Each row is a point on a tangle of strands that fork and nearly touch. The rows are in no order.
In the rows, 128 means zero.
Points whose rows are less than 95.7 apart are linked; no others are. Some points are linked to none.
piba: [126 147 156 128 133 105  89  98 133 156  99 184 156 182 150 124 119 144
 113 103]
garas: [139 130 123 162 124 196 123 116 163  91 123  74 141 135 132  97 119 128
  96 162]
meb: [115 207 165 146 163 133 101 100 138 147  94 218 161 131 103 154 110 104
  53  75]
sudur: [140  78 153 100 135  97 120 140  90 162 121 149  89  93 105 151 110 147
 204 120]
viba: [206 102 131 125 103 104 154 185 119 101 160  62 102 108  32 109 118 122
 161 132]
vose: [190  90 163 145  87 131 127 184  86  51 175  70 104 127 123  86 142 118
 146 124]
Sola: [ 93 120 158 128 130 173 164 111 102 125 147 113 115 134 120 147 149 101
  48  99]
dem: [116 207  78 143 170 112 100  81 143 136  93 144 184 103 185 129 134 146
  93 155]
vumo: [120 164 153  85  94 149  96 123 132 175 135 159 157 132 140 147 130 124
 105 143]
kal: [100 114 146 135 117 159 123 112 104 139 124 143 119 129 117 160 121 129
  58 110]
bimuv: [122 117 164  84 129 150 116 138 130 187 129 158 152 119 146 150 139 158
 112 119]
Dabob: [ 68 142 148 131 136 163 146  98  84 132 143 168 149 158 125 134 162  68
  88  74]
Gived: [111 151 114 116 162  94 139 123 106 189 121 200 137 107  88 178 113 114
 170  96]
nati: [172 115  99 151 117  94 111 158 148  49  99  54  97 103 181  67 139 142
 107 193]
lev: [155  89 111 107 132 102 174 163 120 183 143 125 111 123  70 154 116 119
 195 104]
Ronas: [102 205  79 178 164 132 124 101 170 100  85 120 173 107 203 132 139 143
  98 167]
Bolup: [120  77 133 154 102 206 148 146  94 100 158  96 136 180 124 122 163  76
 125 117]
mal: [106 109 115  91 134 140 126 108  57 154 162 151 144 147 121 123 141 107
 110 119]
tuso: [135 107 122 141 118 204 158 139 115  97 160  91 138 142 146 112 149  88
  86 133]
metaz: [ 83 167 150 146 161 154 121  85 107 121 122 186 155 152 150 139 139  76
  67  93]
lopal: [139 204 173 137 170 126 108 122  99 179  98 246 160 121 104 179  97 103
  98  73]
rolel: [129 130 126  97  96 106 135 154 122 129 143 124 103  95  84 118 127 138
 185 144]
tinos: [130 151  94 124 146  74 112 112 111 165  83 143 118 108 117 142  96 183
 163 144]
zekan: [133 104 144 114 168  81 153 114  82 192  98 160  94  81  97 134 101 166
 232 106]
zolom: [159  93 131  67 103  96 140 177 120 129 164  95  99 100  88 106 147 129
 178 143]
Rusu: [107 148 139  92 159 118 137 114  76 183 114 217 154 124  93 144 122  97
 144  95]
boba: [ 89 153 126 111 125 141 143 101  83 158 144 195 152 154 115 139 141  94
 115  90]
timus: [172 126 109 134  86 166 145 144 125  85 160  52 134 120  99  97 137 115
 111 147]
Suvov: [112 124 116 105 128  83 126 107 105 138 105 159 123 123 114 147  93 152
 115 130]
Namir: [147  91 144 131 120 147 147 123  83  87 149  91 112 139 148  91 126 145
 110 108]
bek: [114 180 120 117 170 108 123 110 159 181 111 182 159 141 104 158 117 126
 106  92]
sakef: [151 112 132 130  86 154 119 161 132  80 155  77 116 103 188 109 123 129
 106 175]
veki: [157 104 105 122 122  70 163 148 111 147 164  96 104 142  94 150 110 134
 182 126]
tofi: [101 137 122 166 127 163 141 111 169 103  98 137 172 144 198 102 108 120
  65 149]
doda: [112 155 125 156 118 117 103  95 157 136  98 154 151 187 157 127 103 120
  91 131]
daret: [126  97 131 121 115 149 133 111 106  85 141 123 145 171 172  74 141 133
 121 118]
rukik: [108 140 138 123 154  87  88 128 156 157  89 187 128 125 132 125 128 157
 176 124]
kiz: [ 87 160 154 149 178 142 132  91 138 113 121 138 146 131 178 123 136 114
  53 111]
sutir: [113 106 114 125 151  87 147 114 113 107 134 142 119 134 145 139 107 153
  99 106]
Sizu: [106 188  94 147 165 103 114 109 176 135 115 169 152 114 160 144 135 125
 105 138]
voral: [108 202 152 139 174 159 106 109 129 138 108 210 170 136 155 144 130  70
  37 104]
fira: [140 131  97 128 113  97 117 145 159 118 130 101 126 138 132 163 102 148
 145 148]
boz: [120  97 116  89 132 107 137 127  81 161 152 182 139 120 130 122 141 133
 149 130]
vav: [163  83 150  87 117  84 123 153 114 163 126 132  70 136 116 118 118 147
 209 123]
feg: [138 118  93 129 110 108 123 126 145  90 150  92 105 136 114 124 120 122
 132 167]
birek: [142 146  99 131 128  80 102 135 176 134  98  84 104 110 131 159 133 173
 144 146]
medu: [ 67 170 130 132 134 105  91  98 165 137  86 174 113 116 113 149 131 137
 161 130]
rodef: [114 121 128 139 144 210 136 122 154  96 141  97 137 110 135 113 152 129
  92 128]
Laso: [196  92 128 121 135  78 140 152 123 138 142  92  83 131 105 134 122 166
 200 117]
tufim: [101 106 128 128 166  93 152 129 131 168 127 180  97 108 100 175 100 122
 197  97]
Bir: [131 154 164  86 134 119 115 112 126 228  88 178 120  88  92 163 105 151
 167 124]
peba: [133 131 135  95 101  89 124 153 155 175  98 135  83  80 120 158 128 170
 161 141]
Zil: [112 175 127 152 124 146 100  87 164 128  99 145 168 167 217 123  99 135
  70 139]
mokos: [117 153 104 107 147 100 146 113 132 174 148 152 158 166 125 160 124 129
 112 128]
Rem: [136 107 152  77 133  98 105 150 150 203 113 123  94 124 118 155 126 162
 152 141]
zupod: [ 96 111 146 133 115 201 156 121 101 132 144 117 140 144 158 107 137  88
  54 127]
bogaz: [200  99 127  87  90  97 137 177 141 153 136 103  96  97  56  88 125 133
 220 139]
derom: [174  90 105 138 111 185 162 162 137  90 147  60 139 137  65 108 141 101
 113 123]
feka: [133 112 142 113 147  98  87 109 158 153 100 155 127 165 143 114 149 154
 151 120]
mipu: [106 146 124 112 102 103 122 116 134 114 127 131 121 101 124 123 151 157
 176 146]
Sonu: [147  80 153  87 128 141 123 163 130 169 130 124 110 103 124 150 121 157
 132 119]
nobig: [140 144 128 187 125 175 140 113 183  68 131  50 117 111 171 106 126 116
  86 171]
febur: [173 132 140 122 103 118 155 157 122  90 162  50 110 127  78  85 139 124
 134 136]
vam: [169 128 131 153 123 120 120 152 139  41 145  33  91 117 162  72 144 117
 107 179]
Ninu: [110  95 142 106 142 141 137 114 117 144 113 145 117 137  75 124 124 135
 126  91]
Voko: [172 117 117 123 116 100 120 121 135  81 124  70 109 125 107  90 127 151
 135 152]
faz: [114 104 130 132  99 121 164 128  72 159 141 149 120 164 108 160 106 120
 162  87]
Buzu: [115 123 122 108 115 140 143 126 110 144 174 105 135 170 106 142 169 107
 158 109]
Lif: [105 144 133 116  85 168 108 114 162 135 120 129 153 123 143 138 126 144
 114 143]
favoz: [121 132 143 103 131 124 105 101 111 158 151 122 148 153  88 141 165 153
 176 111]
guro: [104  91 147 126  99 181 139 139  88 133 154 124 136 162  78 140 162  92
 137 104]
gosi: [ 89 123 122 157 134 130 161 100 153  96 148 128 123 157 149 128 141  90
 106 122]
biv: [ 96 109 127 127 176 108 121 135 141 114 129 136 105 114 171 133 131 144
 102 132]
Pelof: [ 98 197 122 160 115 111 110  93 160  99 110 115 142 114 171 138 140 171
 141 147]
laf: [168  96 119 152  86 181 132 155 153  72 148  61 130 143 195  78 132 104
 107 185]
nadis: [104 178 106 109 145 116 116 131 169 163 118 203 174 118 144 139 124 107
  92 118]
reti: [148  72 142 127 120 138 127 151  85  83 163 106  98 124  71 112 131  98
 144 120]
zak: [100 120 120 148 120 124 126 115 168  79 126 107 105 145 130 122 116 119
  96 139]
Gigat: [128 126 102 142  99 136 106 137 160  92 126 109 120 103 197 110 111 140
 102 198]
vuzim: [ 84 139 142 169 149 128 106 117 146  99 116 158 127  99 199 150 126 147
 104 131]
Zaz: [142  74 127 130 106 153 154 135  75  76 143  87 117 158  96  85 129 108
 116 118]
luf: [127 154 145 101 121 121 118 107 131 212 127 148 148 139  83 161 125 143
 171 111]
Daluv: [122  93 120 158 135 152 124 118 141  69 125 111 143 133 211  89 134 143
 113 133]
kosu: [ 81 119 133 131 118 109 136 124 131 137 135 186 109 120 119 159 114 111
 165 114]
dete: [147 188 149 113 176 113 125 127  96 232  89 241 147  89 112 172  98 117
 133  77]
pevip: [ 75 151 140 129 112 116 102 122 162 147 111 179 132 142 139 176 101 121
 129 114]
tes: [ 95 124 124 149 175 146 118  82 130 106 142 138 139 160 157 117 143 105
  87 140]
Beg: [189 110 151 143  99 146 103 181 115  47 156  53 120 111 132  59 148 112
 134 170]
lol: [114 145 129  91 128 118 136 136 122 206  93 145 112  66  95 153 127 164
 188 126]
Seni: [116 149 119 159 164 147 107  91 101 128 104 162 176 128 145 143 107 143
  95 112]
gov: [117 101 116 169 146 189 156 125 155  86 127 122 170 147 214  79 117 119
  89 135]
doba: [110 191 111 187 149 136 122 100 153  93 134  93 153 122 196 150 139 135
 104 146]
dusus: [148 146  86 121 145  58 109 132 154 144  66 124 109 101 116 128 125 186
 174 169]
benik: [231  97 139 122 112  86 118 192 128 113 138  76  96 105  35  83 131 113
 200 130]
dof: [107 169 127 152 100 114 128 116 141  89 133  92 139 111 152 107 149 144
 142 149]
Fined: [151  78 111 121 116 180 166 170 124 128 151  99 136 131  85 132 134 123
 119 106]
vaziv: [190  75 129 151 130 125 122 178  79  61 174  77  94 113  93 103 139  97
 170 117]
pigi: [155  64 124 118 119 126 170 179 123 151 146  95 117 151  60 143 132 132
 153  92]
Tutaz: [127 168  99 194 142 155 108 115 176  85 103  56 133 115 194 129 135 140
 104 187]
Zagad: [146 130 105 152  87 119  98 144 182  69  94  74 107 119 191 100 132 164
 113 180]
rezi: [110 134  90 105 112 141 169 123 131 163 156 146 146 175 117 146 127  87
  80 128]
sati: [134  66 148 126  99 132 158 146  64 119 145 132  91 133  51 123 129  98
 184 102]

A fork is a point with three links, a tip a point with one. Leave the first point through the second and follow the links. Name the first fork or tip that comes.
derom / Fined: zekan
peba / lol: tuso
pevip / medu: reti
tofi / Zil: boba

Follow the links from the first point to the second, and from the first to the third. Name the last point that the two ways share.
kiz / dem / biv: feg
feka / dem / vuzim: feg
Voko / rukik / boz: boba
Bir / derom / fira: febur
dete / Buzu / bek: doba
derom / metaz / Pelof: febur
Buzu / mokos / metaz: doba
kal / mokos / luf: tuso
boz / vose / Bolup: boba
bimuv / benik / Sola: tuso
